A landscape with many valleys, sampled at points; each row gives a point and its height.
From any point a ball rolls to the lowest of the 2 points nearest to it. It stops when none of these is lower. Distance is the straight distance between rows; heights are no part of it.
K563 (h 2.52): [134 121 108 172 124 192 130 119 154 116 145  81 144 119 124 157 145 108
  76 125 104  95  82  89  82 140 104 165 104 146  99 140 123 139  77 182
 101 121  73 140 109 110  95 141 137 105 149 141 203 142  36 102 203 140
 142 117 155  87 181 189 112 186 132 191 111 136 124 132 172 156  90 107
  93  91 146  84 141]
K136 (h 1.72): [139 107 165 152 161 136  98 108  96 138 128 102 136 178 118 102  92 102
 110 146 101 116 122 159 111 131  93 122 172 112  92 136 129  95 116 204
 118 107 127 133 135 105 105 139 195  91 122 114 161  80 117 106 187 123
 125 169 153 146 150 112 144 105  83 197 143 152 140 149 173 139 116 164
 101  92 115 138 146]
K914 (h 5.21): [134 136 109 124 143 146 110 125 170 120 152  75  87 164 101 123 123 157
  93 138 177 121 159  89 155 167 161 134 156 152 136 131 119 122 137 152
 113 224 161 113 156 123 146 110 114 149 120 165  92 127 137 128 139 140
 150 109 108 134 192  83 142 154 100 154 126  91 156 157 121 103 169 110
 163 111 196 111  77]
K533 (h 3.00): [109 155 180 150 126 164 128 102 140 134 109 138  39 149  92  80 120 130
 153  59 186 120 151  96 146 103 129 133 162 164 166  97  91 137 166 117
 170 170 194 146  99 167  96 106 100 195 115 137  75 141 135 139 105 141
 103 149 137 176 165 102 127 135  86 101 216  95 154 123  71  66 195 156
 154 156 127 140 113]
K461 (h 7.72): [134  97 132 140 150 109  81 124  71 164 128 122 201 112 168 132 171 129
 155 144 138 165 154 132 157  96 137 139 136 106 131 177 139 161 100 104
 111  89 136  90 106 169 154 152 106 100 115 157  84  72 134 188  83 146
 145 152 159 125  80 164 117  87 115 108 163 139 103 142 107 146  81 120
  89 136  96 189 137]
K616 (h 2.91): [ 98 128 113 119 212  94 107 127 123 131 152 148 135 154 126 125 104 136
 108  94 139 144 167 115 167 148 163 153 146 117 137 155 104 119 110 113
 155 174 130 106 133 147 156 102 112 118  42 122 118 152 157 130  87 101
 120 147 117  60 145  79 150 121  88  89 137 123 195 141  68 117  98 166
 117 118 144 149  91]
K313 (h 3.11): [142 110  77 129 126 138 143 159 136 104 140  87 152 117 129 136 126  88
 100 137 104 121  81 120  74 136 130 163  90 133 128 131 137 155 101 148
  91 129  50 106 115  75 105 159 125  88 136 127 177 162  65 123 167 125
 149  95 134 113 165 198 113 185 141 162 104 121 104 136 175 144 112  60
 106 102 136  68 138]
K300 (h 2.45): [157 109 171 137 143 135 124 130 165 140 128 134  75 138  73 137 147  87
 127 141 130 105 179  87 114  98 134 162 187 168 171  97 130  99 156 140
 129  92 203 183 104 201 108 105  90 189 176  97 127  82 157 146 149 115
 129 103 135 132 165 123 162 153 154 130 178 101 151 147  76  95 159 181
 184 131 107  89 116]
K457 (h 5.53): [156 127 129 145 151 128 115 104 158 102 140 114  85 167  98 110  93 156
 106 170 171 120 142 121 143 153 116 128 185 144  73 115 124 103 134 175
 123 190 135 135 170  71 116 119 135 144 128 141 131 116 146 112 155 136
 144 115 122 106 171 102 128 131 110 159 107 114 143 153 125 120 143 115
 141  83 195 113  70]
K993 (h 2.48): [ 91 114 115 143 211 126 102 118 132 135 143 106 159 173 139 138 104 143
  99  73 129 135 188 149 162 140 179 144 129 101 131 164 110 115 113 161
 147 172 134 114 114 143 147 121 150  95  57 107 135 130 136 114 126 118
 108 155 118  88 140  59 177 140  90 114 114 149 177 144 105 142  99 162
  90 113 140 152 108]
K899 (h 0.54): [132 116 109 132 113 124 149 108 128 135 133 156  72 135  95 129 198 174
 149 157 194 135 140 112 183 131 146 147 108  99 123 121 137 170 155  99
 130 216 153  95 126 137 174 108  70 147 146 180  90 136 137 153 108 153
  85 167 105 152 119 113 147  85 170 118 138 140 147  96 107  73 113 146
 154 158 160 183 125]
K308 (h 6.89): [ 83 143 120 131 117 123 125 122 137 125 145  92 148 153 142 152 173 137
  86 123  82 120 138 147 133 170 146 106  70  92 148 156 131 160 117 131
 119 142 113  79 114  73 132 136 187  81  93 157  90 133 118 124 136 122
 143 169 137 127 150 144  96 142 104 167 114 139 150  97 220 154 106  97
  50 145 142 152 152]
K867 (h 2.46): [172 142 204 123 125 132 103  92 102 103  95 177  88  97  97 103 113 105
 146 156 181 116  99 112 115  98  56 153 195 158  82  93 127  77  90 124
 153 102  84 185 119 128  74 128 114 158 155 122 208 115  99 123 151 123
 108 136 187 118 149 162 148 103 102 121 136  94 111 104 131 116 147 157
 138 110 118 167 123]
K815 (h 3.50): [121  81 121 190 162 181 138 141 158 134 150  96 137 163 133 128 161 123
  76 103  90  84 180 102 122 110 188 168 116 125 120 127  96 143 117 185
 113 117 143 123  96 129 135 129 108  80 134 107 135 132 130 132 167 149
 146 131  98  78 162 145 152 177 147 158 112 159 132 144 162 143  98 177
 116 106 131  76 130]
K949 (h 5.25): [134 126 109  77 114 198 134 134 101 104 126 105 179  90 178 137 131 154
 185 130 183 168  79  87 128 125 116 161 109 185 138 149 128 171 129  87
  95 143  81 115  93 143 144 162  82 181 139 144 100 184  75 129 121 101
 127 138 128 151  73  84 146 107 121  95 141 122  73  97  85  65 131  90
 163 134  99 135 137]
K91 (h 5.84): [138 162 124 157 128  48 142 138 193 138 126 139  68 146 102 112 103 135
 124 124  95 125 207 135 136 133 167  85 124 137 152 103 138 110 135 116
 153 131 182 163 150 146 143  72 147  91 135 128  96  97 182 128 108 149
 152 113  89 106 127  81  98 137 155 140  90  96 170 150 118 155 163 163
 156 136 158  98 127]
K339 (h 1.81): [ 82 126 159 134 182 130 121 118 121 124 121 132 169 130 137 105  85 137
 106  51 115 137 185 125 124 116 130 108 149  94 159 139 104  97 123 168
 158 120 158 147 120 175 127 116 155 126  91 127 127 108 142  91 132 120
  97 144 148 132 115  74 167 112  84  97 133 126 162 143 111 146 108 187
  98 129 100 135 129]
K108 (h 3.85): [114 104  73 101 193 134  98 130  89 151 145 153 181 133 151 148 147 128
 141 143 118 159 111 135 161 104 169 185 126 117 145 174 131 149 112 105
 113 167 121  86 122 156 188 155  76 119  67 122 121 181 144 163  66  72
 141 117 105  71 100 140 170 137 126  67 171 160 124 140  57 101  75 111
 124 130 117 161 115]
K146 (h 4.27): [109  99  59  85 156 117 134 150 100 175 123 152 169 116 147 160 171 127
 179 138 105 153  98 134 157 111 155 159 102 110 177 170 130 162 130  98
 107 124 122  90 113 171 191 151  71 128  67 112 105 173 135 164  59  87
 118 102 108 110  92 140 136 115 148  64 145 131 147 115  62 104  84 137
 147 150  64 154 127]
K228 (h 3.98): [178 115 131 174  91 151 129 123 109  94 135 151 160 101 135 122 133 106
 110 157 112 149 117 117 110 119 120 144 150 154  54 130 128 133 115 116
 153  61 116 152 145  80  98 135 107 121 196 125 162 136 145 159 128 180
 156  96 128  98  71 188 122 132 153 167 127 172  80 145 181 170  95 110
 114 101 117 143 130]
K912 (h 1.91): [107 114 136 139 139 184 117 101 154  96 138  95 163 104 140 172 117 140
  85  90 107 120 119 118  99 127 111 159  86 117 117 144 117 106  55 158
 131 107  61 161  68 147 127 152 152 129 136 131 223 151  56  86 173 120
 128  97 129  78 161 167 142 174 117 162 111 144 109 141 158 185 111 152
 102 109 123  92 137]
K458 (h 2.26): [111  99 122 178 141 140  96 103 113 168 150 132 191 137 205 163 148 140
 115 109 127 146 165 147 176  94 194 117 102  90  83 171 126 147 136 122
 131 134 157  96 130 130 155 147 149  79 136 125 119 128 127 164  91 144
 136 150  82  84  67 112 125 117 152 105 122 200  97 137 128 177  80 107
  80 141 149 178 150]
K399 (h 7.99): [117 107 102 123 107 101 116 143  88 171 133 121 204  98 194 145 170 134
 191 110 107 170 134 141 160 107 130 110  73  94 153 167 145 171 100  96
 116  76 123 104  95 150 150 153 139 109 106 153  85  96 128 169  88 132
 138 131 146 140  82 173  97  78 129  92 142 131 115 118 122 160  92 110
  93 163  60 164 158]
K438 (h 4.90): [163 134  91 156 118  85 134 157 130  97 165 133 126 113 137 131  83 163
 118 147 176 171 157 119 151 154 156 146 134 195  56 127 125 116 105  80
 142 143 141 117 144 117 151 119  93 129 132 161 104 180 185 159  64 163
 175  77  75  60  93 133 109 151 178 128  98 115 100 146 102 140 132  76
 155 113 175 135  66]
K663 (h 7.39): [146 128 116 107 146  99  91 157  69 137 128 126 185 109 166 122 124 126
 157 118 138 181 107 137 150 108 119 155 177 146 166 163 135 127  87  76
 124 120 136  86 116 177 158 147  95 146  79 154  68 117 140 191  56 127
 151 126 180 121  97 148 114 104  65  90 191  92 116 156  88 116 113 108
 104 138  92 166 105]
K439 (h 1.05): [122 114 179 120 166 114 102 111 103 135 123 131 131 178 108  99 112 122
 123 124 112 106 143 155 125 130 104 111 180  92 147 136 119  85 142 181
 123 129 150 133 135 132 119 111 163 114 102 111 139  93 147 111 171 113
 107 165 149 150 146  93 160  92  87 140 139 123 150 147 127 117 117 179
 130 109  97 139 140]
K595 (h 2.49): [118 120 141 137  96 193 155 106 158 121 153 119 117 162 118 133 175 137
  80 121  97  92 106 126 101 155 130 116  96  82  81 114 116 150 142 191
 117 170 109 123 156  59 139 124 154 135 148 127 155 167  90 102 191 141
 113 159 109 133 122 143 134 130 157 160  94 169 136  96 157 121  83 130
 107 117 162 100 143]
K520 (h 6.41): [119 146 143 123 106  64 124 172 128 141 134 134 129 131 146 136  74 108
 124 128  61 124 116 173 116 152 136  53 138 103 129 121 138  78 143 107
 143  86 147 136 181 105 134 115 206  92 101  76 136 117 170  99 125 112
 137 102 106 144 105 104  92 132 124 146  92 147 134 144 159 186 158 104
 146 124 124 108 145]
K480 (h 1.88): [166 131 179 112 134 132  95 136 138 122 102 137  92 104  82 135 109  98
 131 158 164 127  87 106 114 105  81 171 197 170 136 110 128  72  91 106
 134 100 122 164 103 182  96 121  95 161 147 113 184 121 106 123 146 119
 132 107 178 113 184 143 148 148  97 112 147  65 133 135 117 124 157 148
 145 122 120 143  92]
K373 (h 4.51): [143 136  97  93 108 151 159 153 153 133 137 133  89  85 108 144 133 136
 177 122 147 133  90  97 104 106 113 144  87 142 163 104 133 149 128  99
 129  99 111 147 103 159 111 133  64 155 159 132 124 170 115 122 122 118
 121  97 122 149 126 150 139 139 163  91 115 102  98 112  89  92 151 144
 162 165  90 105 143]
K476 (h 3.46): [ 89 179 129 118 128 111 117 125 151 133  99 116  28 149  84 115 114 141
 162  69 163 113 145 118 140 115 142 103 138 139 190 131 111 133 158  84
 163 171 185 112 102 183 109  92 114 173 112 141  61 133 134 126  78 151
 117 142 151 158 194  89  96 161  74  94 172  53 172 147  97  85 206 133
 156 160 138 145 116]
K251 (h 7.68): [ 98 113  95 104 103 102 127 163 117 161 125  96 210 120 183 144 151 121
 179  85  95 151 142 144 140 135 146  84  62  98 197 153 136 151 126 100
 112  74 102 101  97 169 139 153 160  88  92 123 100 105 118 145 118  99
 155 103 131 167 100 144  79 128 119 108 126 117 137 122 128 160 106  94
 119 150  49 120 163]
K148 (h 4.35): [ 75 164 150 114 130 105 124  92 158 118 112 108  98 154 121 108 110 171
 116  86 136  94 177 116 124 157 143  59 117  99 169 127 124 103 159 155
 137 194 156 119 131 133 118 105 171 139 130 151 112 109 118  86 143 132
 117 133 141 162 162  54 109 144  90 122  89  92 165 136 152 130 195 140
 136 133 159 121 119]
K769 (h 5.83): [148 122 121 151 140 129 130 116 138 109 127 126 101 152 112 116  77 110
 123 170 124 116 108 143 118 140  86 119 151 122  36 130 136  98 155 179
 120 145 117 146 180  40 108 131 156 124 150 103 174 129 111 104 158 132
 133  94 126 104 153 132 142 143 119 173 105 150 122 158 139 154 160  82
 147  66 157 104  85]
K551 (h 2.90): [137 127 168 135 138 172 123 106 147 144 130 124  61 142  91 109 141 118
 141  86 157 122 168  74 135  91 122 148 153 146 173  98 108 130 152 144
 136 132 195 157 100 202 112 111  92 198 149 142 100 105 140 142 142 133
 107 131 135 155 156 111 150 134 132 115 193  99 142 135  77  72 149 180
 168 150  98 123 136]
K368 (h 3.22): [118 123 164 134 132 131 114 104 133 151 107  92 127 107 122 124 165 143
 158 109 120 129 148 112 136 104  81 129 124 114 202 147 139 158  92 112
 132  60 141 138  81 197 104 115 123 141 146 175 125  71 133 149 130 148
 124 146 169 136 165 150  80 102  82 139 156  80 135 127 151 136 111 187
  94 159  73 165 165]
K524 (h 3.44): [140 156 148 145  85 135 145 116 114  99 143 186 118  89 108 126  99  96
  97 145  75 142  96 124 119 147 108 119 107 123  56 122 110 117  90 129
 170  76  99 158 167  52 120 128 131 137 173 104 156 173 140 124 111 150
 127 127 105 107  75 190 143 126 153 149 111 189  85 109 182 179 101 123
  91 138 119 142 140]
K901 (h 1.29): [ 73 162 114 121 104 176 134  98 128  96 136 117 184  92 144 144 117 152
  85  77 103 115 112 102  89 159 100 104  79 131 114 139 117 107  87 173
 134 121  59 155  96 133 105 139 147 144 167 145 196 173  51  68 179 107
 127 105 139 121  96 130 139 174 120 144  92 139 108 120 159 183 129 127
  87 132 132  88 147]
K244 (h 7.03): [ 98 113 126 107  69 108 135 158 107 165 115 140 191 116 192 151 133 133
 146 116 103 127 116 172 148 163 146  50  89  97 115 143 139 149 170 113
 113 116 116 102 153  96 147 154 189 106 117  95 115 115 136 110 121 116
 105 155 100 181  83  81 104  82 151 124 115 161 121  92 165 145 140  90
 125 139 119 148 200]
K431 (h 6.10): [127 145 133 135  84  23 121 154 180 160 130 128  88 140 130 134 111 112
 124 136  71 106 154 159 141 148 166  75 110 116 145  94 151 113 152 103
 142 124 174 135 179 138 130  93 192  84 137 107  97 103 176 116 124 140
 170 110  87 144 117 104  75 127 154 149  93 119 155 136 151 171 163 111
 150 133 164 105 149]
K514 (h 5.59): [126 117  82  76 129 152 119 152  73 104 126  99 210 102 194 149 129 142
 172 149 183 163  97 116 125 149 141 131 112 166 121 170 140 160 152 107
  73 175  92  81 115  95 175 170 107 162 117 128  86 156 101 145 106 105
 139 151 138 152  71  69 130 107 124  72 125 143  77  98 100  82 125  50
 135 121 119 149 104]
K96 (h 3.45): [116 146 128 146 111 138 164 103 144 148 120 158 124  73 112 126 121 129
 116 109  74 156 145 121 126 109 107 113  73 128 136 115 113 119  74 121
 183  35 112 197 107 159 112 104 119 140 154 126 144 144 137 108 103 141
 129 103 127 111 107 172 121 112 149 122 131 152 117  97 160 198 103 214
  88 187  84 125 140]
K499 (h 2.64): [144 125 167 118 150 108  95 142 126 139 113 102 130 100 122 121 132 121
 132 139 139 144 116 117 125 105  81 140 183 132 185 128 134 119  94 115
 115  79 129 130  93 178 106 127  97 141 135 153 136  86 135 151 123 140
 146 131 187 131 169 155  95 126  81 132 153  70 129 155 136 135 133 159
 105 141 111 158 142]
K994 (h 4.76): [146  81  73  50 142  97 156 203 104 151 126 147 170 125 136 166 157  89
 165 165  97 150  69 158 131 119 157 157 136 138 180 130 147 146 155  91
 103  94 127  88 141 163 184 159  75 121  89  69  99 141 153 160  93  89
 121  90 114 164  78 140 143 136 161 111 133 126 133 121  63 102 115 107
 179 112  93 109 131]
K606 (h 4.49): [183 113 109 168 108 132 150 152 126  88 153 150 114 107 113 129 128 134
 111 165 153 158 131 126 106 134 128 144 149 164  50 106 133 135 143 103
 144  99 133 131 144  86 126 130  67 138 175 132 142 163 175 159  87 185
 143  68  95  92  99 177 116 161 189 143 104 150  72 156 133 142 124  87
 145 111 141 113  75]
K97 (h 1.71): [106 107 111 146 140 122  92 111 129 146 144 141 152 148 174 146 147 155
 129 141 181 137 164 129 187 136 182 119 123 107 104 164 129 131 149 133
 127 195 158 111 159 130 172 125 135 107 128 138 134 116 141 138 124 122
 119 140  72 120  96  69 155  99 166 110 100 167 115 135  91 130 103  92
 128 117 160 178 136]
K587 (h 2.50): [173 153 197 120 100 151 127  90 127 103  89 166  93  99  92 125 143 121
 167 167 158  75  75 120 106  81  71 145 168 132  90  66 137 114 125 158
 116 124 103 176 131 114  64 115 120 151 185 119 190  91  92 105 187 103
 107 150 189 153 156 159 137 106 133 136 133  93 112  90 140 109 158 129
 171 124 131 133 140]
K95 (h 6.17): [159 160 131 120 120  85 120 136  82  98 108 156 126 114 125 120  62  95
 153 146 113 127  58 162  98 152  78  82 146 111  78 125 143  90 139 146
 110 111  86 154 188  52 103 136 180 120 143  73 177 129 125  93 131 110
 120 114 147 142 115 134 154 121 104 153 107 148 112 157 148 159 175  75
 164  81 109 124 136]
K107 (h 1.41): [144 132 161 128 112  91 131 114 162 132 113 166  82 117  83 115 142 109
 133 167  85  74 134 152 102 105 128 120 148 101 142  81 150 112 173 148
 123 113 151 150 158 127  98  86 141 117 169  94 133  95 153 134 154 140
 147 126 146 141 154 154 113 128 153 123 118 136 124 136 147 112 164 153
 157 133 125  90 129]
K143 (h 6.20): [142 104 114 103 105 124 138 148  93 105 104 122 179 107 163 142 174 134
 151 174 132 137  86 145 117 143 128 124 113  98 122 136 139 188 143 135
  87 150  97  98 124  41 136 161 118 124 132 154 114 114 118 139 131 130
 116 164 143 168 100 152 127  85 139 135 117 151 110  96 159 103  86  84
 100 129 121 171 166]
K743 (h 1.00): [145 137 129 186 100 177 127  81 134 138 127 119 124 131 147 106 156 188
  88 114 224 130 213  89 191 144 140 106 149 169  48 139 120 131 132 119
 162 206 182 126 142 129 153 114 100 135 140 186  91  89 158 154  98 172
 109 151  82 115  97  86 119 101 174 125 129 133 107 133 101 102 106  97
 139 137 180 164  89]
K857 (h 4.88): [181 142 100  95 103 186 147 149 121 106 135 117 118  69 139 145 126 153
 192 128 187 157  65  93 126 123  91 166  95 190 128 110 128 152 113  74
 127 104  90 140  91 149 118 141  62 188 161 145 114 191  86 133  94 132
 125 106 135 154  82 141 140 131 162 107 136 114  63 116  96  91 148  96
 158 166 107 120 134]
K15 (h 3.43): [123 125 101 130 198 122 112 134 110 120 156 157 167 124 138 127 107 142
 114 129 129 163 137 118 137 110 154 182 135 117 105 150 116 123  82 112
 137 140 112 106 125 123 164 142  93 124  74 138 128 170 148 146  83 105
 138 119 122  60 121 143 162 134  99  68 135 152 127 123  85 116  71 148
 111 118 118 151  95]
K203 (h 6.46): [155 139 139  87 130  72 110 150  73  87 109 179 123 113 122 116  88 110
 182 157 142 138  59 182 115 124  96 110 201 136 108 110 139  71 140 124
 116  96 104 139 189  90 112 132 137 139 132  74 156 126 155 120 126  93
  97 122 165 142 125 137 138 125 106 124 117 119 114 141 112 111 155 102
 186  75  99 137 129]
K826 (h 5.26): [141 128  96 151 120  97 114 165 131 137 156 129 134 133 152 130  88 153
 126 112 162 162 168 112 140 132 161 111 117 150 101 145 108 124 133  93
 130 129 175 116 118 149 158 123 107 138 117 152  75 125 157 163  60 164
 162  82  94  94 111 116  85 150 150  98 126 103 121 166 101 141 151 101
 151 149 123 121  86]
K450 (h 1.58): [140 169 115 156 105 121 137 108 129 138 135 153  90 112 143  81  96 184
 122 110 232 156 177  95 194 155 124 133 155 203  66 103 102 112 128  80
 168 189 159 137 145 139 124  97 108 165 118 195  68 139 169 149  84 150
 136 134  78 112 105  92 110 105 154 104 133 101 120 125  81  91 148 108
 147 147 185 141  92]
K150 (h 1.97): [ 94 132 132 144 102 229 161  91 143 101 149 115 143 132 131 133 150 155
  83  86 103 100 120 118  86 144  99 108 107 114  92 109  98 122 129 211
 139 148 109 159 125 111 111 125 140 147 159 145 171 163  78  71 201 117
 108 140 125 125 111 138 140 149 144 149 101 172 106  95 154 140 101 160
  90 132 152  81 128]
K722 (h 6.77): [138 133 154  97 129  73 107 144  82 102 100 188 140 115 137  99 111 140
 166 157 150 154  81 158 142 118 103 131 201 122 130 109 121 101 118 105
 127 113 128 113 168  92 123 122 109 157 101 121 112 123 150 151 102 116
 101 150 167 138 125 121 133  99  84  89 147 105 109 125 102  87 127 125
 141  99 110 186 128]
K678 (h 6.73): [118 130 131  95  86  82 146 194 117 157 131 125 150 125 151 153 106  77
 136 137  56 114  98 195 111 163 156  58  93 100 126 126 154 137 153  78
 114  83  96 112 192  82 143 150 214  82  89  67 119 134 165 103 139  98
 117 120  94 162 105 114 100 104 142 154 103 179 150 105 182 142 139  65
 145 104 136 106 191]
K707 (h 6.53): [112 132 117  84 123  93 140 123 111 107  90  98 138 135 125 150 190 123
 137 164 110 120 119 164 140 174 131 101  92  86 173 161 158 183 139 113
  87 169  94  90 123  44 154 151 178  88 100 156 111 108 107 134 143  93
 119 180 139 155 147 124 144  91 109 160 115 123 158  86 186 108  97  95
  80 140 146 193 168]
K619 (h 1.92): [147 152 191 128 102 124 154  84 140 116 107 184  86 142  84 118 125 132
 144 173 105  55  99 150 110 105 111 108 145  82  95  91 144 112 182 183
 111 143 110 152 170  86  99  99 164 130 163 111 170 109 133 114 167 115
 127 147 154 150 154 140 135 100 151 131 131 144 124 100 153 105 148 144
 182 124 142  94 129]
K665 (h 4.03): [120 161 119 151  93 134 185 119 138 152 125 164 123  97 126 119  86 137
 116  82 104 151 180 138 123 124 130  75  70 117 125  89  99 125 129 134
 188  83 164 175 109 159 118  98 141 173 146 137 114 164 134  87  89 159
 103  83  86 139  77 131 121 131 204  85 117 151 125  97 117 198 138 199
  97 195 101 122 124]
K584 (h 4.10): [145 123  92  72 129 115 144 163 153 130 112 114 104  87  94 159 133  85
 150 157 109 108  75 118  74 115 117 149  98 134 191 106 156 139 130 106
 101 109  85 139 143 151 123 132  91 116 156  79 155 154 113 124 144 101
 139  91 126 150 144 158 146 165 161 107 102  93 117 128 102 101 147 125
 173 130 110  51 136]
K913 (h 2.05): [104 189 139 138 111 109 149  89 117 117 129 165  61 120 133  68 101 184
 144  86 222 151 132 115 189 136 114 130 136 180 106  99  93 125 133  63
 173 191 141 117 126 122 114 103 109 172  96 187  69 162 137 127  91 149
 119 161 110 134 126  96 106 106 101  83 151  89 141 101  83  81 161 124
 142 161 182 159 115]
K166 (h 2.79): [113 151 119 125 129 144 166 106 147 115 145 154 107  96  97 123 116 133
  86 119  63 137 126 128  99 129 114 114  75 102 110 124 118 126  90 142
 150 103  97 159 123  88 122 117 133 120 124 134 153 191 127 107 119 122
 128 120 131  85 121 169 119 147 140 113 104 162 121  98 174 169 106 170
  76 166 130 117 116]
K98 (h 3.01): [126  79 123 207 155 190 140 137 153 147 154  98 162 194 176 138 132 122
  65 101 102  90 159 129 119 123 172 154 138 136  70 162  93 123 126 194
 139 120 154 118 139 103 108 154 176  89 120  89 131 127 132 128 165 164
 140 141 102  80 136 114 144 172 121 194 104 181 125 145 186 168 114 133
  92  74 138  97 104]
K317 (h 1.96): [166 113 171 139 124 114 115 124 168 129 123 143  83 119  57 132 158  88
 130 187 112  83 156 127 101  85 123 158 185 143 159  78 156 113 163 137
 120  88 170 166 133 185  94 107  98 122 190  94 154  71 142 141 162 150
 149 112 156 128 164 164 144 151 169 131 139 109 137 149 118 108 149 168
 163 120 127  74 106]
K208 (h 5.45): [151  68 103  93 163 133 137 171  96 112 144  88 155 177 129 137 129  74
 129 197 115 151  56 155  96 125 114 191 146 123 115 124 149 139 122 147
  92 103  92  88 133 117 130 194 128  96 125 102 162 110 102 124 187  97
 120 122 124 151 129 165 172 140 141 199 135 139 128 140 135 108 108  79
 130  61 136 100 130]
K164 (h 5.54): [151 117 125 156 144 183  96 148 143 124 136  86 121 168 103 111 124 139
  81 116 166 124 145  91 140 147 152 139 168 164 169 144 113 147 153 159
 103 196 183 103 114 164 142 114  84 171 132 158  79 115 149 156 108 143
 149 113 128 142 176  94 149 154  86 138 191  94 141 175 116  94 178 116
 154 135 148 127  76]
K315 (h 2.47): [112 125 138 188 143 169 116 119 142 140 146  80 157 189 155 129 101 109
  75 110  91 100 133 143 113 147 130 123 154 130  87 152 100 110 116 196
 144 110 144 128 133  86  94 150 199  93 124 105 130 105 112 101 181 150
 153 167 138 125 150 121 112 154  92 200 120 182 121 143 223 182 122 115
  64 103 145 118 127]
K618 (h 4.74): [117 174 121 133  94 116 130  71 151 110 118 101 106 160 107 100 152 172
 140 122 160 106 163 122 170 157 146  81 110 114 138 121 140 104 154 163
 129 245 134 112 152  99 136 102 160 117 149 163 101  99 115 104 167 118
 116 172 133 179 160  61 132 113  94 162  96  94 171 104 162 101 158 127
 161 112 172 128 138]
K960 (h 3.79): [114 101 171 140 120 136 122 116 172 160 108 116 130 118 136 155 156 118
 123  99  77 106 156 111 121 110 115 133  97 107 199 124 139 130 111 130
 132  48 165 159  79 203 122 106 146 134 138 127 164  76 130 113 157 133
 131 112 128 130 147 144  99 107 126 147 133 114 144 152 149 167 118 203
 118 156  87 111 184]
K59 (h 3.65): [147 126  81  85 129 119 146 172 136 114 121  83 159  78 119 154 130  68
 121 153 117 120  66 127  68 134 124 148  92 140 168 122 151 160 118 105
  88 103  42 121 125 132 113 171  96  94 143  95 153 146  83 126 145 102
 160  90 133 158 152 180 113 169 149 136 100  95 114 133 149 119 140  62
 144 109 129  72 149]
K332 (h 2.51): [114 153 162 132 125 150 132  96 100 112 123 169  65 141 117  74 136 150
 139 107 206 139 104 110 160 110 106 161 160 152 122 103 108 146 144  81
 155 188 154  99 116 121 118 108  82 198  94 162  76 159 132 143 102 149
 100 168 138 153 145 116 128  93  81  89 191 106 130 114  86  58 154 151
 141 155 156 177 108]
K728 (h 4.45): [148 176 135 175  91 119 163 124 174 141 119 165  63  94  90 122  96 126
  91  96 113 124 188 124 103 126 127  66 106 144 100  76 114 102 147 129
 180  97 154 186 111 139  97  92 137 146 150 113 137 141 148 120  82 165
 126  76 109 127 105 128  96 148 198  98 100 143 130 123 137 192 173 180
 117 188 147 100  95]
K609 (h 4.67): [136 113 159 102 147 129 151 116 114 129 135 148 101 161  77 118 148  82
 126 189  41  92  94 158  95 101 103 194 130 111 136 123 165 112 131 143
  86  77 108 158 157 124 113 133 166  86 157 100 193 107 106 121 194 111
 119 160 144 116 155 193 153 100 139 182 154 158 156 117 142 141  92 179
 125 107 122  85 161]
K580 (h 5.55): [128 147 114 175 136  70 116 158 169 135 135 124  96 142 112 125  76 146
 108 100 139 135 211 113 128 133 165  92 138 164 127 134 114 130 130  99
 150 122 175 144 105 154 143 103 103 122 123 154  80 104 181 146  58 163
 160  82  98  78 150  88  74 158 157 109 127  96 150 181 112 161 171 149
 150 152 148 116  97]
K83 (h 3.89): [106 178 116  98 120  93 107 135 166 126 112 117  68 132  97 123 105 131
 165 107 145  97 131 128 107 116 126  74 150 126 194 117 123 107 165 113
 130 154 163 125 137 147 115  97 128 143 123 119 102 120 122 115 108 130
 136 124 154 158 187  91 104 169  92  79 105  65 146 149 105 101 207 121
 162 150 136 109 110]
K367 (h 5.07): [140  73 138  87 160 115 138 139 102 117 148  93 139 169 107 131 148  71
 119 189  82 119  85 159  94  95 107 210 136 123 148 116 159 114  94 125
  95  61 102 110 116 145 126 171 141  74 119  99 203 102 100 128 180 104
 123 118 139 113 163 196 140 138 132 202 147 137 143 140 141 138  97 134
 122  72 119 102 144]
K234 (h 7.36): [ 59 120  99  78  86 113 172 149 119 155  86 104 187 116 164 141 153 117
 151 100  85 119 135 151 113 163 131  57  46 108 195 143 149 174 167  93
 100  89  88  93 126 141 131 152 182 101 108 103 100 124 119 115 140 107
 122 133 123 177 104  95  88 121 121 108 103 127 128  85 142 138 135 105
 108 149  71 122 193]
K636 (h 4.24): [105 107 161 117 129 151 143 112 166 149 135 152 116 129 108 138 152  92
 103 119  37  92 135 126 102 105 119 158  84 104 167 118 139 109 127 154
 122  64 133 178 132 169 125 101 154 109 144  93 176 111 135  99 185 112
 120 138 112 122 139 159 144 104 151 161 136 145 136 113 149 151  94 200
 119 145 109  57 167]
K691 (h 5.85): [132  91  91  98 140 146 150 155  90 109 111  80 158 162 148 140 156  98
 135 185 122 131  64 152  84 148 117 164 108 109 108 137 144 182 134 154
  74 152  58  89 113  27 144 194 137  90 115 126 145 127  76 132 179 101
 111 173 140 151 125 151 154 124 127 162 119 160 129 107 148  96  72  69
  80  98 136 135 139]
K737 (h 1.15): [113 132 136 178 111 166 129  62 117 148 115 136 106 131 125 104 179 190
 119 111 221 146 191  97 201 135 133 110 103 108  83 140 125 162 144 106
 176 210 162 109 102 152 152 115  99 146 146 200  92 112 130 152  85 176
  73 180 122 134 107 102 111  82 154 104 154 150 129 105 116  88  96 136
 120 150 153 193 119]
K870 (h 2.13): [ 71 123  99 128 158 125 102 124 126 150 144 121 158 168 184 151 120 164
 121 102 152 130 167 154 167 150 183 107 110  95 126 173 133 110 148 148
 127 185 132 119 127 137 164 129 172  89  85 111 149 135 134  96 133  98
 114 141  76 115  97  48 173 135 130 121  79 167 155 125  91 154 114 104
 101 128 159 162 145]
K6 (h 7.09): [155 132 127  87 131 105 116 158  72 109 115 156 144  91 158  99 109 133
 163 136 149 184  47 142 132 114  92 175 183 163 168 137 139 133 101  79
 127 118 116  92 123 124 136 141  82 177  92 152  78 154 133 159  75 117
 134 137 185 138  98 148 133 100  71  80 174  99  90 134  91  73 122 103
 120 124 118 174 100]

For each start below, name the point where the ball stops.
K83 -> K107
K461 -> K914
K146 -> K97
K678 -> K166
K143 -> K480
K857 -> K901

Call two points neighbours if one is among the 2 nearest of the other. Go from one point of each pair to the other, from neighbour to neighbour, staying as low as possible. Name the highest point that can't be avoided.
K107, K899 -> K533
K107, K480 -> K587
K743, K899 -> K737
K97, K439 -> K993
